A landscape with many valleys, sampled at points; each row gives a point and its height.
A ball rolls from a point to the lowest of its 2 nearest points, and stops where none of them is lower. Distance is the straight distance between rows; heights are no part of it.
(865): [185 168 148 146  73 137 123  82 116 147 121 117 101 133 118 128  83 110
 159 109 185 144 163]  height 432
(873): [ 92 127 135  70 174 138 196 165 151 112  97 171  92 129 158 134 161 138
  56 138 103 109 106]  height 524
(1812): [144 154 125 104 101 125 139 101  77 112 170 107 138 143  86 103 141 137
  80 141 202 167 104]  height 328
(455): [137 111 121 164  95 127 132 153 160 143 114 117 111 137 127 114 104 133
 196 113 117 149 166]  height 393
(2089): [167 156 141 165 116 135 111 121 128 161 111 118  71 125  95  72  95 130
 158 145 115 143 160]  height 288
(1953): [ 84 107 144 147  80 130 120 170 182 125 115 146 122 158 153 191 152 174
 175 113 115 146 143]  height 545
(776): [119 205 108 121 132 151 133 122 157  58 125 152 136 142 153 126 105 105
 162 126 123 150 127]  height 521
(2203): [ 92 125 118 143 160 110 143 142 143 163  82 179 182 164 185 152 131 115
 122  95 115  75 103]  height 532
(2236): [110 136 129 113  83 126  91 134 176 143 149 120 141 135 113 160  96  90
 179 152 152 114 159]  height 343
(834): [165 158 107 111  93 136 145 112  94  75 168 113 135 136 103 102 140 135
 124 143 151 185 134]  height 293
(2068): [161 128  76 169 223 116 170 154 125 108 134 158 117  93 160 124  55 100
 120 113 139 132 125]  height 106
(1225): [147  92 129 133 209 114 116 153 123 148 140 157 148  96 163 146  71  56
 132 130 137 121 147]  height 821
(1007): [138 130 100 142  92 132  97 110  78 130 166 131 104 122 121  84 169 176
 116 149 155 162  95]  height 499
(969): [106 157 107 125  78 146  65 135 157 150 128 152 106  95  99 135 135 120
 145 130 170 164 177]  height 486
(159): [ 89 168 136 162  90 113 126 156 137 173 135 102 128 150 109 152 103 159
 135 112 167 142 178]  height 764
(1325): [111  89 135 130  37 112  94 105 132 141 173  67 115 115  82 162 107 175
 132 124 176 117 146]  height 535
(2445): [144 160 117 116 173 115 127 167 123 119 113  78 110 164 108 107 151 116
 138 129 125 141 159]  height 126
(56): [135 167 107 139 139  78 149 111 104 144 143 122 129  97 144  97  93  57
  76  96 164  92 121]  height 105
(2373): [151 145 159 129  39 112 114  62 123 155 116  85  72 112 106 122 104 186
 125 150 163 142 132]  height 414
(1889): [139  82 104 133 146 163 114 157 120 110  62 142 139 141 131 136 155 118
 171 115 152 170 159]  height 279
(298): [ 90 160 142 124 171 136 117 158 114 152  89 151 154 147 145 139 108  93
 109 137 162 139 162]  height 790
(215): [139 103 144 136  79 140  80 112  95 160 162  96 110 106  55 142 121 150
 145 128 154 138 148]  height 509
(599): [141 118 111 152 197 145 176 139 113 116 154 169 110  71 142 118  77 107
  95  92 103 137 142]  height 153
(1848): [118 183 117 108  77 137 119 159 199 111 114 126  81 164 115 129 167 155
 154 154 146 146 133]  height 233
(2062): [141 126 129 108 101 157  86 143 124 141 160 163 109  92  79 152 116 119
 165 155 138 173 186]  height 454
(2032): [146 140 122 134  70 108  71  82  98 137 122  99  69  94  75 105 127 200
 106 171 170 119 119]  height 378
(373): [103  94 124 139 195 119 125 148 163 137  52 151 171 155 134 122 175  99
 144 114  70 105 105]  height 149
(365): [114 112  85 172 189 103 144 177  73 130 110 146 131 121 156 139 126 118
 112  92 111 145 141]  height 104
(945): [103  83 171  89  80 136 107 134 165 167 119 104 131 151 117 149 126 169
 159 163 115 117 139]  height 355
(566): [145  99 114 104 182 159 199 123 128  76 115 134  76  74 158 114 148 136
  85 116  95 103 123]  height 743
(284): [109 112 121 125 110 146 147 121 127 139 161 135 172 172 155 100 166 163
  99  98 167 139  72]  height 634
(2255): [134 147 117 175 136  95  90 126 108 164 130 121 121 143 171 128 107  74
 128 129 165  96 119]  height 366
(2343): [168 134 145 139  93 134 111 111 129 167  98 157 105 142 142 136  68 125
 165 148 163 131 164]  height 457
(1846): [129 127 127 164 149  88  89 155 159 138 141 124 151 151 184 161  99  76
 150 143 129  93 114]  height 339
(191): [107 107 138 107 186  90 136 141 153 141 102 182 204 145 147 172 102 104
 156 134 108 125 130]  height 637
(663): [ 72 119 139 102 165 142 151 156 124 144  98 153 149 110 177 138 179 129
  52 139 107 123 129]  height 568
(585): [132 124 135  50 127 129 206 108 133 113 112 128 112 128 141  91 148  95
  83 108 132  80  94]  height 449
(1426): [125  83  97 115 195 111 155 157  67 149 103 182 140 100 148 142 154 121
 114 122 129 145 138]  height 160
(744): [139 186 114 120  98 110 151 104 132  67 162  95 159 173 122 126 144 121
 142 121  81  98  86]  height 736
(671): [ 90 129 124 144 166 141 109 156 161  93  87 122 170 150 149 157 135  78
 145 115 117 142 174]  height 384
(1532): [158 124 113 135 114 170 120 131 124  76 147 129 117 149 125 106 175 137
 131 132 166 206 142]  height 243
(305): [ 91 142 114 115 191 125 138 167 152  73  97 125 166 160 150 156 150  90
 120 130 109 102 138]  height 435
(1445): [113 200 123 116 161 139 131 125 147  66 122 159 149 151 160 158 125  87
 126 105 109  89 119]  height 481
(2435): [122 179 105 123 135 135 158 104 115  90 159 140 157 126 141  63 149 106
  63 103 148 163  97]  height 394
(797): [ 76  68 139 123 104  79  87 135 155 171 125 121 180 128  96 175 136 129
 178 150  97 153 158]  height 361
(1863): [135  67 156 167 149 119 119 139  98 149  84 132 120 101  99 171 157 151
 160 145  88 198 184]  height 805
(537): [124 125 132  80 154 156 232 105 177  90 125 153 125 111 121  95 108 102
  85  89 125  99 108]  height 386
(826): [122 183 156 145  86  95  92 120 187 163 121 106 128 161 113 188  80 149
 137 142 144  59 127]  height 278
(2546): [193 137 181 163  69 138 102  74  78 110 142 114  86 124  59 168 182 167
 106 125 155 146 133]  height 103
(897): [141 116 155 196 101  61  86 154 135 190 135 102  71  83 142 177  89 117
 143 153 116 141 158]  height 387
(2519): [109  82 123 123 149 156 150 162 147  78 146 102 176 166 149 122 182 125
 116 106 122 162 122]  height 428
(1113): [175 170 125 145 142 115 146 110 136  96 111 102 115 153 142 114  94  67
 158 112 122 118 143]  height 290
(1788): [132 145 137 152  77 107  54  82 128 138 118  89  68  68  40 137 114 167
  94 135 169 115 149]  height 344
(1223): [115 104 143 139  58 153 117 147 130 137 137 123 109 133 132 182 151 157
 135 127 178 189 167]  height 606
(1084): [122  58 145 121 153  81 117 158 119 177 116 107 153 142 124 181 110  82
 172 148 139 149 163]  height 277
(1179): [162 153 103 149 168 148 122 128  61  98 117 154  95 115 125  97 182  95
  90 100 143 159 144]  height 113
(556): [121 173 105 135  85 107 128 159 148 134 159  98 107 152  74 160 129 193
 130 134 178 154 148]  height 753
(2055): [ 86  77 153 147  99 139 124 158 145 117 111 128 173 163 159 176 186 165
 147 137 101 158 116]  height 514
(1380): [116 137 138 129  63 150 110  91 140 135 124 122 121 166 134 109 123 174
 170 135 119 104  95]  height 429
(898): [107 156 112 112 121 153 152 142 125 100 169 127 182 173 148 105 116 129
 126  94 159 132  99]  height 614
(15): [ 93 165 121 109  71 134  84 134 201 137 129 116  74 128  97 124 166 190
 117 130 139 152 134]  height 177
(1134): [166 135 112  71 109 152 238  83 134 105 129 161 100  97 115  98 153 104
  46 108 157 140 120]  height 628
(2433): [127 157 147 122  96 118  92 148 218 203 127 134  87  95 133 140  76  90
 168 111 131 146 165]  height 694
(1338): [ 89 116 148  91 141 132  81 118 144 174 125 112 179 145 101 123 112 123
 124 169 152  86 108]  height 475
(2226): [121 133 112 135 141  89  62  98 138 167 113 118 130 132 135 108  95  77
 132 158 177  64  90]  height 396
(2150): [109 128 148  64 115 128 142  85 119 135 134 127 157 136 148 115 137 122
  77 117 148  76  87]  height 500
(426): [138  97  95  95 172 127 195 156 132 151  75 166 127 138 173 107 150 135
 116  96 148  89  92]  height 810
(1052): [136 110 115  80 196 177 161 126 187  76 107 168 122 134 134 146 170 146
 112 118  67 118  80]  height 326
(719): [174 146 158 151 110 132  85  89  64 160 172 111 115 108  54 148 113 112
 115 135 165 122 141]  height 487
(174): [ 88 103 159 147  87  81 107 132 193 201  81 107 146 149 101 180 137 153
 164 101 142 105 142]  height 477
(1482): [126 117 126 149 163 103 102 142 120 174 159 157 170 121 145  98  60 117
 162 148 134 121 117]  height 536
(2337): [147 176 118  82  91 100 147  82 114  82 159 116 160 146 125 127 151 150
 104 143 134 108  63]  height 719
(6): [ 98 136 117 136 151 125 103 125 154 164 126 151 185 135 112  86  90 138
 178 149 112 136 131]  height 560
(2100): [172  90 168 155 150 161 127 141  84 127 127 145 105 122  81 146 138 162
 139 158  89 174 165]  height 795
(1314): [149 163 109 154  64 118 127 120 131  99 118 114  75 118 142 151 116 111
 168 135 133 131 154]  height 96
(1837): [ 88  60 112 126 135 143 210 171 116 147 127 171 113  97 144 113 170 145
  44 103 148 146 115]  height 340
(769): [111 160 129 151 119 137 122 156 119 121 101 117 139 160 141 145 128 139
 122 106 161 147 168]  height 774
(1722): [149 153 112 122  87 151  98 104 108 100 114 142  91 128 150 139 134 132
 151 147 155 152 143]  height 155
(496): [126 115 117 107 164  90 160 149  95 120 135 114 138 149 149 116 128 105
 129 115 118  85 117]  height 265
(1280): [101 128 133 109 137 122 119 148 135 150 111 102 144 172 105  98 181 161
 100 154 107  98  81]  height 130
(656): [117 189 145 115  77 130 113  83 143 105 127 120 145 173 129  97 162 150
  88 151 176 142  95]  height 303
(1623): [107 175 131 121  59 140 106 136 170 136 131  95  89 106  88 135 191 159
  97 153 157 199 156]  height 112
(1282): [160 152 113  90 173 149 217  86 134  76 122 126 118 106 154  92  95  96
 119  78 126 122 125]  height 313
(2088): [141 166 148 178 167  78  91 164 126 170 134 130 115 112 142 126  79 113
 140 182 110 158 161]  height 437
(1388): [154 146 106 143  96  90 141 138  89  94 151  85  90 141 132 164 119 126
 161 145 118 115 143]  height 133
(2039): [154 175  93 102  93 107 106  62  90  89 118 103 153  86 127 110 168 111
 110 147 147 141 119]  height 559
(2354): [ 96 128 147 160 116  97 123 146 156 173 146 113 195 161 109 139 100 133
 161 129 107  87 100]  height 660
(12): [100 123  93  80 130 132 154 128 168 106 145 178 148 127 116 114 179 126
  71 129 117  76  67]  height 666
(552): [151 138 112 140 113 152  98 142 107 130  88 171 101 126 123 137 141 165
 146 171 138 169 145]  height 216
(621): [ 84  90 130  81 127 165 189 136 189 130 125 188 126  95 131 117 144 120
  78 121 107  78  93]  height 697
(2319): [ 89  91 135 107 191 164 130 137 164 101 104 176 194 138 138 130 154 142
 134 146  76 161 100]  height 508
(118): [143  52 150 107 117 117 113 157 116 152 138 124 142 112  94 163 104 116
 189 168 124 163 162]  height 329
(1803): [113 140 151 111 139 156 149 138 167 114 125 169 178 173 131 167 131 151
 153 128  98 116  91]  height 612
(1519): [101 176 149 149  87  89  98  71 115 127 141  39 150 117  94 110 102 116
 108 139 151 107 146]  height 504
(2043): [110  92 129 100 150 181 209 144 221 115 114 206 142 113 132 106 135 142
 103 103 101 119  76]  height 731
(993): [140 113 121 106 153 181 225 103 145  70 143 132 103  83 134  92 144 121
  43  76 161 161 136]  height 594
(238): [ 92  99  87  82 150 116 152 167 155 162 145 153 141 121 101  99 170 135
  89 129 117  84  80]  height 641
(1685): [ 70 144 150 158 115 133  90 160 153 141 104 114 131 125 142 119 153 126
 154 138  78 150 179]  height 410
(1543): [109 121 110 105 173 167 187 149 173 140 108 200 162 146 137  82 120 136
 117  85 105  87  79]  height 766
(146): [110 183 143 113  65 103  64 102 158 154 106  83  58  90 112 142 108 125
 103 149 127 111 172]  height 274
(1182): [144 132 124  83 178 143 161 140 174  74 128 146 150 153 110 134 145 137
 116 140  52  79  72]  height 212
(731): [101 121 130 130 160 128 113 142 159 164  72 136 186 185 120 130 192 139
 125 126 101 112  89]  height 24
(2509): [122 112 181  91  77 138 119  86 129 140 125  70 117 165 131 155 148 147
 129 168 138  99 114]  height 300
(992): [132 118 133 150 157 165 160 119 158 125 109 161 167 164 161 100 101 122
 157  78 112 102  94]  height 793
(1044): [124 104 134 139 122  99 131 178 122 125 121  80 116 159 139 170 140 131
 163 150 116 117 156]  height 170
(2254): [163  93 130 201 183 122 148 145 119  95 179 109 110 105 172 138  61 119
 159 116  86 152 148]  height 692
(1395): [173 125 114 181 102 115 104  97 121 158  95 110  74 130 147  74 111 105
 165 127 117 110 124]  height 317
(387): [114 115 117 115  95 132  51 100 140 151 117 124 131 140 121 127 114 123
 133 171 178  93 107]  height 436
(870): [173 134  94 143 137 132 205 114  72 104 115 161  77  93 106 101 141 115
  69  68 144 116 128]  height 79
(1638): [146 159  97  81 119 126 164 101 147  86 144 155 142 158 126 126 162 131
  95 104 113  91  42]  height 695
(1847): [181 133 162 132 123 129 150  64  27 124 166 127 117  95  56 108 168 142
  75 124 138 120  98]  height 590
(2283): [100 129 156 123  58 157 116 140 173 110 126 100 134 165 145 188 166 131
 142 112 153 153 136]  height 576
(1760): [135 112 144 136  94 145 140 128 160  99 128  87 141 166 131 100 102 121
 187 113  99 126 132]  height 431
(1278): [164 174 128 148 110 120 144  84  45  99 129 112 106 128 116 124 178 165
  58 123 152 165 104]  height 25
(1762): [ 94  89 152 147 140  61  93 132 165 188  97 100 177 142 109 170 118  91
 169 151 104 129 144]  height 325
(1572): [128 132  95 105 139 128 158 148 150 154 104 152 162 145 135  74 137 118
 115  74 148  71  77]  height 789
(1397): [115  81 159 132 149 151 138 120 163 143 110 184 206 167 120 161 158 165
 163 138  79 158  78]  height 567
(1927): [130  82 174 103 133 166 133 125  84 127 164 113 151 131 144 130 142 142
  95 139 119 148 136]  height 451
(312): [133 113 120 108 177 129 116 145 126 170 107 148 166 124 124 137  75  54
 119 141 166 111 141]  height 807
(256): [119 132 119 107 148 131 128 174 124  96  99 144 124 178 158 165 163 158
 138 179 101 115  91]  height 380
(2207): [122 125 140 133  67 128 103 101 126 143 167 122 140 140 154 141  82 119
 169 134 131  80  99]  height 388
(1798): [170 143 130 138 163 158 112 131  78 132 115 193 116 105 124 137  95  95
 121 127 145 146 148]  height 450
(29): [156 130 117 141 147 104 142 162 131 106 114 145 112 180 169 164 127 150
 170 136  83  78  90]  height 338
(1425): [ 67 111 177 117  90  96  87 151 208 213 107 108 132 114 100 161 105 182
 132  96 138 110 151]  height 455
(1942): [106 158 139 178  76  94  64 122 126 165 172 125 107  90 135 160  78 134
 117 148 152 117 154]  height 337
(1648): [ 95  99 161  85 118 165 142  92  86 136 157 113 150 140 181 127 126 139
  84 128 127 100 114]  height 485
(2071): [139 106 118  76 167 136 165 157 117  88 128 149 105 145 151 148 149 161
 121 160 114 135 109]  height 430
(355): [138 161 118 120 133  79 142 130 132 117 126 123 108 170 147 137 120 129
 127 128  98  54  82]  height 305
(1238): [117  84 114 138 193  75 131 144  76 173  85 176 156  98 124 150 135 138
 142 149 127 181 151]  height 211
(2087): [115  93 101 145 131 134  92 148 144 164  89 154 156 137 131 130 148 120
 158 142 149 142 146]  height 316
(1331): [114  90 125 101 158 191 197 122 123  64 159 121 154 108 155 113 141 113
  82  66 143 145 126]  height 553
(1293): [126  56 121  84 216 143 142 132 140 105  85 133 162 118 120 133 115 105
 171 134 110 151 141]  height 583
(1226): [136 119 119 176 139 125 114 135 146 156  74 131 102 158 169  69 124 147
 179 133 100 115 111]  height 350
(150): [122 130 150 135  89 163 106 111 162 160  83 146 147 176 150 133 119 120
 165 115 139  91 115]  height 468
(2259): [131 129 133 146 149  97 106 116  91 110 178 139 134  93 164 114  92  88
 138 151  76 120 126]  height 720
(997): [128  91 110  88 167 159 156 127 140  80  99 132 111 110 174 121 149  97
 129 110  82  80 113]  height 712
(682): [136 138 123 125 132 133 120 141 131 116 166 134 137 134 129 145  76  90
 188 129 149 140 154]  height 383
(1078): [118 130 146 176  66  75  73 126 173 176 142  96  92  83 164 160  82 125
 141 133 131 106 136]  height 363
(304): [166 179 111 145 159 103 118 119  79 150 152 141 135 100 105  95  78  94
  81 118 150 119 118]  height 141
(1654): [ 98 164 178  97 102 139 109 104 138 116 132  81 150 186 124 134 141 141
 105 155 139 131 120]  height 245
(1726): [155 130 113 159  93  99 111 108  82 146 118  82  68 118  86 105 142 164
 123 150 140 105 134]  height 352
(1479): [108  55 103  88 165 121 213 164 147 139  81 207 126 105 152 126 161 149
 111 114 128 102 103]  height 834
(1999): [185 179 127 123  97  77 132  53  55 104 131  99 162  72 100 131 142 121
  90 125 135 141 109]  height 572
(848): [178 135 109 163 137 149 106 125 101 153  91 170  88 115 103  86 125 140
 162 148 121 169 156]  height 257
(2404): [168 107 126 162 141 159 136 154  83  88 142 130  71 124 101 123 167 168
 117 152 100 190 140]  height 787
(2103): [142 149 168 169 103 115 100 136 195 168 147 112  98 118 151 149  65  71
 160 134 130 167 160]  height 707
(836): [133  72 105 101 213 136 133 132 172 120 103 134 156 118 145 121 108  67
 168 113  95 107 126]  height 632
(1356): [155 164 112 119 177 117 149 114 160  77 136 114 113 128 180 117  82  45
 135  88 117  90 107]  height 228
(2352): [118 116 168 113  70 122 108 126 194 203 132  82 106 108 108 172  89 150
 138  74 145 117 156]  height 427
(1019): [119 136 114 144 121 144 104 132 143 150  88 157 164 177 151 157 149 122
 147  84 132  61  75]  height 501
(2134): [212 132 142 159  86 138 109  98 116 159 126 139  38 106  79 163 132 122
 155  95 145 145 169]  height 648
(2522): [141 168 148 106 116 139 137  93 137 107 112 112 141 182 145 116 108  81
 161 113 160 122 144]  height 341
(1250): [139  79 120 110 163  98 138 149 108 139 111  95 125 148 131 160 118  94
 163 131 122  96 142]  height 218
(55): [139 180 130 139 183  98 123 146  93 140 127 100 121 131 109 107 106  89
 106 148 129 118 153]  height 172
(1449): [155 116 141 161  67 160 113 136 111 135 128 126  83 113  77 177 154 119
 138  99 159 173 176]  height 630
(2156): [ 98 124 130 140 138 126 123 111 134 135 129 176 156 127 188 133 115 107
 100  90  84  57  96]  height 561
(740): [193 115 163 140 132 159 110  83  42 118 185 137 116 112  44 104 149 138
 120 121 119 141 112]  height 602
(1205): [ 96  87 131  96 212 169 173 133 171  84 113 156 142 105 150 119 134 144
 117 115  86 143 109]  height 434
(2456): [132 187 125 164 118 103  77 106  60 146 139 129  97  95 120 122 126 153
 100 173 108 119 142]  height 466
(2396): [109  89 125 125 168 168 158 162 116  69 148  84 151 138 144 127 151 131
 149 113  82 154 146]  height 382
(1184): [122 110 157 142  76 138 106 105 132 111 136  64 114 142 131 102 138 121
 166 120  74 108 140]  height 459
(525): [166 132  92 185 190  93 136 175 104 126 132 139 105 129 165 123  92  79
 136 108 131 130 141]  height 54
(1838): [147 138 112 132 123 170 119 132 102 128 146 177 139 116 107 131  79 116
 156 131 174 169 165]  height 420
(17): [129 176 120 126  39 105 118 100 137  88 145  82  93 106 108 127 181 156
 115 133 137 186 157]  height 51
(2133): [125 147 141 105 205 142 141 149 156  97 115 133 140 157 142 126 117 135
 159 156  59 106 115]  height 99
(842): [138 121 103 144 160 185 148 111 128  95 119 148 126 126 131  71 108 164
 153 119 119 172 124]  height 323
(1703): [140 111  81 129 152 160 130 152  94  83 114 118 112 139 138 117 179  99
 127 118 150 165 138]  height 180
(939): [125 141 118 135 116 135 127 178 193  93  91 131 127 161 109 132 156 154
 189 136 117 157 131]  height 294
(2041): [131 193 126 113  65  97 115 107 158 168 160  98  65  68  97 137 115 164
 113  51 135 140 162]  height 679
(287): [131  82  97 157 172  89  87 145 124 151  89 174 134 108 159 132 120 114
 180 146 117 162 154]  height 262
(2286): [138 112 135 161 136 104  93 146  61 142 195 107 107  89 135 142  87 110
 127 170  86 119 128]  height 728
(2295): [147  88  95 100 213 131 182 144 168  96 105 122 112 125 159 133 109  90
 131  95 105  79 113]  height 674
(1319): [176 154 126 122 120 107 159  64  48 138 167 134 133  71  92 118 129 120
  49 112 138 108 102]  height 581
(1628): [120  99 116 158 119 142 137 149 208 116  86 135 137 147 131 139 134 142
 223  99 101 152 152]  height 351
(2214): [154 128 114 108 139 111 198 142  90 132 119 146  69 115 139 113 114 138
  79  95 137  84 106]  height 26
(1858): [172 158 119  93 137 156 175  74  95  74 133 136 117 130 135 100 106  99
 124 112 152 140 119]  height 238
(2271): [103 112 146 111 127 136 103 127  96 196 152 135 161 123 112 106  92 116
 124 158 140 123 134]  height 510
(1042): [127 134 130 140 190 152 114 110 179  76 102 154 152 130 177 143  99 108
 188 149  78 123 115]  height 198
(1877): [121  75 107 119 200 147 210 172 113 114 132 174 102  63 127 126 115 145
  91 104 113 154 141]  height 207
(2421): [120  86  88 127 129 133  90 152  89 155 128 108 131 134  93 106 183 167
  57 154 184 130  98]  height 551
(1471): [ 87  87 107 117 141 138 151 140 105 127 153 158 144  90 177 114 133 113
  93  94  94  79 107]  height 584
(1678): [128  65  95  81 121 129 118 165 122 134 141  95 141 151 119 140 181 146
 134 156 154 111  98]  height 615
(1386): [108 137 121  76 132 113 136 100  84 101 190 155 141  92 141 116  97 112
 106 134  93 105 116]  height 706
(1649): [164 108 101  88 139 141 182 107  86  83 134 156  76  95 160 113 169 130
  77 137 120 137 106]  height 765
(1128): [ 96 145 131  94 176 112 133 151 125 119 131 198 161 131 180 166  81 115
 120 146 116 102 128]  height 665
(1661): [113 167 158 119 102 125  79 109 128 133 121  75  87 103  81 139 143 108
 124 165 128 150 182]  height 235
(408): [130 111 116 139 147 176 151 127  85 125 143 154 161 111 124  69 117 122
 122  90 133 144 131]  height 372
(2369): [142 151 111 115 142 125 168  95 148  51 154 108 161 158 140 114 102 108
 160  88  88  78  86]  height 754
(1763): [124 124 114 145 165 160 125 113 148  98 103 143 127 121 166 103 114 127
 180 135  97 146 154]  height 266
(1258): [129 138 147 177 106 132  79 100  96 168 102  93  98 111  95  68 138 151
 116 149 118 140 135]  height 322
(1166): [174  93 103 170 196 136 172 153  85  87 146 121 123 107 143 153  98 135
 162 115 108 141 153]  height 700
(2109): [183 160 156 164 100 133 129  91  39 126 133 113  82 128  98 133 145 172
 112 139 132 163 145]  height 60
(1637): [111 116 122 128 180 154 129 138 157 111  96 125 162 146 135  66 164 109
 126 107  82 125 113]  height 258
(1845): [132 189 119 110  68  78  88  61 128 113 145 100 119  89 105 123 136 118
 136 169 131 123 129]  height 537
(509): [145 127  94 139 128 151 112 119  92 154 134 129 141 118  92  75 129 108
 133 104 164 132 128]  height 405
(2298): [106  88 133 137 135 143 114 157 166 101 149 114 159 171 158 150 211 134
 106 163 127 172 119]  height 474
(608): [ 97 143 138 184 139  99 141 171 137 127 157 118 189 146 145 145  81 135
 162 129  78 113 135]  height 673
(1601): [ 97 151 124 145 108 148  94 128 172 127 128 164 164 144 138  89 111 161
 183 137  70 134 107]  height 586
(903): [166 150 153 122  97 121 109 135 174 200 135 143  53  78 127 160  97 119
 148  81 135 147 172]  height 680
(2412): [ 85 150 186 145 104 165 109 131 186 134  94 145 157 164 141 143 153 139
 154 136  71 144 154]  height 443
(1123): [ 96 131 106 103 151 101 151 152 125 150 103 149 100 116 136 102 170 106
  62 112 129  72 101]  height 616
(2427): [ 95 124 191  97  52 130 108 111 184 172 140  87 100 121 112 150  95 171
 153 131 111 111 144]  height 395
(2251): [188 164 119 116 137 101 153  85  83 116 171 124 137 112 111  92  79  89
 129 115 142 134 131]  height 175
(1161): [103  95 130 118  69 155 106 123 127 139 153 119 159 166 135 124 155 168
 128 137 189 135 106]  height 601
(1684): [141 188 100 125 110 143 140 104 149  61 116 142 128 158 154 101 158 141
 139 131 132 150  98]  height 558
(2078): [146 185 154 144  66  88  90  55 107 126 135  55 123  85  63 126 112 127
 108 139 139 147 156]  height 519
(335): [158 146 125 117  69 148 121  90 134 126 131  95 137 152 107 101 114  85
 158 109 178 139 145]  height 392
(2267): [155 114 106 156 117 153  88 141  92 136 153 134 114 137  81 102 186 173
  96 152 189 183 108]  height 522
(1216): [113 153 138  78 161 149 157 122 113  99 175 174 151 110 158 132  84  96
 104 119 130 112 124]  height 688
(187): [126 133 131 160  74 114  95 102  83 149 174 111 121 108 141 137  83 133
 144 119 155 100 141]  height 360
(593): [170 158 143 129  78 117 105 101 145 167 154 118  42  75  84 166 129 123
 122  57 166 142 172]  height 664
(1602): [131 139 136 133 128 127 131 143 172 124 134 124 180 179 106 146 110 122
 166 119  82  79  86]  height 642
(758): [132 101 148 186 149  62  73 159 154 193 109 103 118  88 127 156 102  88
 145 173 113 166 170]  height 412
(1757): [159 149 112 168 141  82  66 128  95 172 122 132  80 105 131 116  95 112
 133 195 107 126 137]  height 452
(2453): [123 182 128  97 112 131 162 104 103 115 161 102 161 130 111  75 152 142
  48 115 177 150  84]  height 362
(650): [102 158 135 153  61 106  69 102 136 153 129 117  74  82 112 155 106 168
  94 139 174 108 171]  height 308
(1271): [102  97  98 164 179 154 144 158 154  66 118 104 168 132 153 152 129 106
 173 102 111 141 166]  height 334
(347): [120  63 130 115 168 159 199 161 121 114 121 168 100  71 169 122 170 152
  51 122 121 167 142]  height 276
(186): [121 168 103 139 123 108 118 124  67 120 145 131  98 126 134  89 125 159
 116 157 115 130 115]  height 479
(2452): [138 127 126 130 131 155 197 133 100  70 162 112 152 144 161 107 133 137
 104  79 155 157 107]  height 587
(110): [118  36 112  84 226 160 179 136 155  91 106 136 165  95 132 130 155 150
 126 131 110 175 131]  height 511
(1675): [108 125 129 176 133  92  78 160 120 163  93 106 141 113 135 111 139 128
 158 152  78 147 149]  height 385
(1022): [102 129 119 116 154 131 142 147  91 148 108 128 127 130 140  95 162 134
  47 119 149 118 119]  height 597
(835): [114 137 146 130  93  84  95 138 149 154 115  70  97 140 101 143 102 162
 134 156 143  83 132]  height 244
(2407): [106 157 166 102  86 146  98 109 139 121 155  73 119 136  90 120 161 138
  86 176 158 174 155]  height 182
(291): [179 171 117 125 145 139 170 106  57 117 111 142 110 107 119  95 155 129
  68 112 157 148 114]  height 66
(1085): [104 168 111 112  72  86 125 113 118  83 148  91 138 172 122 168 153 162
 127 143 163  95  92]  height 734
(798): [153 132 177 161  96 113  67 114  86 155 166 123  81  73  68 162 105 131
 134 164  91 128 174]  height 741
(2014): [143 128 145 169  97 108 108 139  87 144 174 113  94  96 116 143 109 137
 164 148  71 142 164]  height 735
(1985): [119  96 148  77 181 130 190 164 132 125 119 156 132 142 160 147 154 170
  87 146  72 113  88]  height 478
(795): [120 128 149 117 137 101 129 138 122 179 102  75 119 167 104 104 117 160
 135 167 125  98 113]  height 200
(1534): [119  96 135 182 142 105 129 152 134 122 167 122 152 112 172 133  67 132
 187 122  84 131 140]  height 683
(2185): [195 151 157 166 143 137 111  76  62 134 151 161 109 106  91 155  96 108
 120 140 156 129 146]  height 471
(2104): [106  91 119 150 130 132  80 143  88 175 107 104 141 118  97  93 151 157
 120 147 114 135 148]  height 356
(1234): [112  88 166 101 141 150 116 138 129 146 113 121 140 141 132 124 130 149
 153 150  95 159 135]  height 406
(1273): [ 97 147 148 150 106  89  93 152 170 161 120 127 145 146 147 179  85 110
 159 145 140 103 160]  height 307
(1316): [104  70  94  74 142 115 127 160 117 147 149 110 163 159  99 127 182 153
  78 144 188 110  76]  height 585
(1218): [152 103 132 136 158 157 173 126  57  89 153 142  92  96 154 124 148 159
  92 137  92 169 118]  height 778
(1370): [106 174  97 136 109 100 115 169 131 106 146  89 127 171 108 154 158 170
 128 145 137 109 123]  height 744
(2367): [ 87 138 149 141  72 126  96 117 122 120 159  66 156 140 104 100 135 124
 147 120 129 112 146]  height 483
(1835): [153 164  94 137 167 105 178 115 137 104 128 145 100 108 162  96  96  45
  78  89 151  84 125]  height 154
(790): [104 145 126  97 155 166 158 137 156  99 133 127 147 149 143  52 159 121
  92 107 117 159 111]  height 342
(1436): [107  92 149 125 142 106 129 123 143 180  89 158 210 161 131 185 123 158
 161 137  96 129 102]  height 604
(317): [121  81 138 127  94 160 119 124  95 136 154 152 178 133 164 130 115 131
 173 129 143 112 114]  height 433
(1981): [107  82 102  96 173 176 193 167 168  83 148 139 154 133 151 116 164 118
  90  84 152 145 111]  height 498
(506): [ 92 111 142 104  52 135  87 120 152 146 159 102 153 131  96 150 122 163
 151 130 204 114 127]  height 565

Where does a ball stop that starts at each point below?
(1847) -> (17)
(312) -> (1314)
(1572) -> (1314)
(744) -> (1314)

Call two points neighbours if one is among the 2 nearest of the other. Go from one point of each pair to the other, from neighbour to neighbour, staying as low as possible. Name the highest point that can't be avoided.
(1273) / (525) -> (2435)
(2214) / (525) -> (2087)
(1278) / (2214) -> (870)
(2445) / (56) -> (55)
(1942) / (1258) -> (2032)
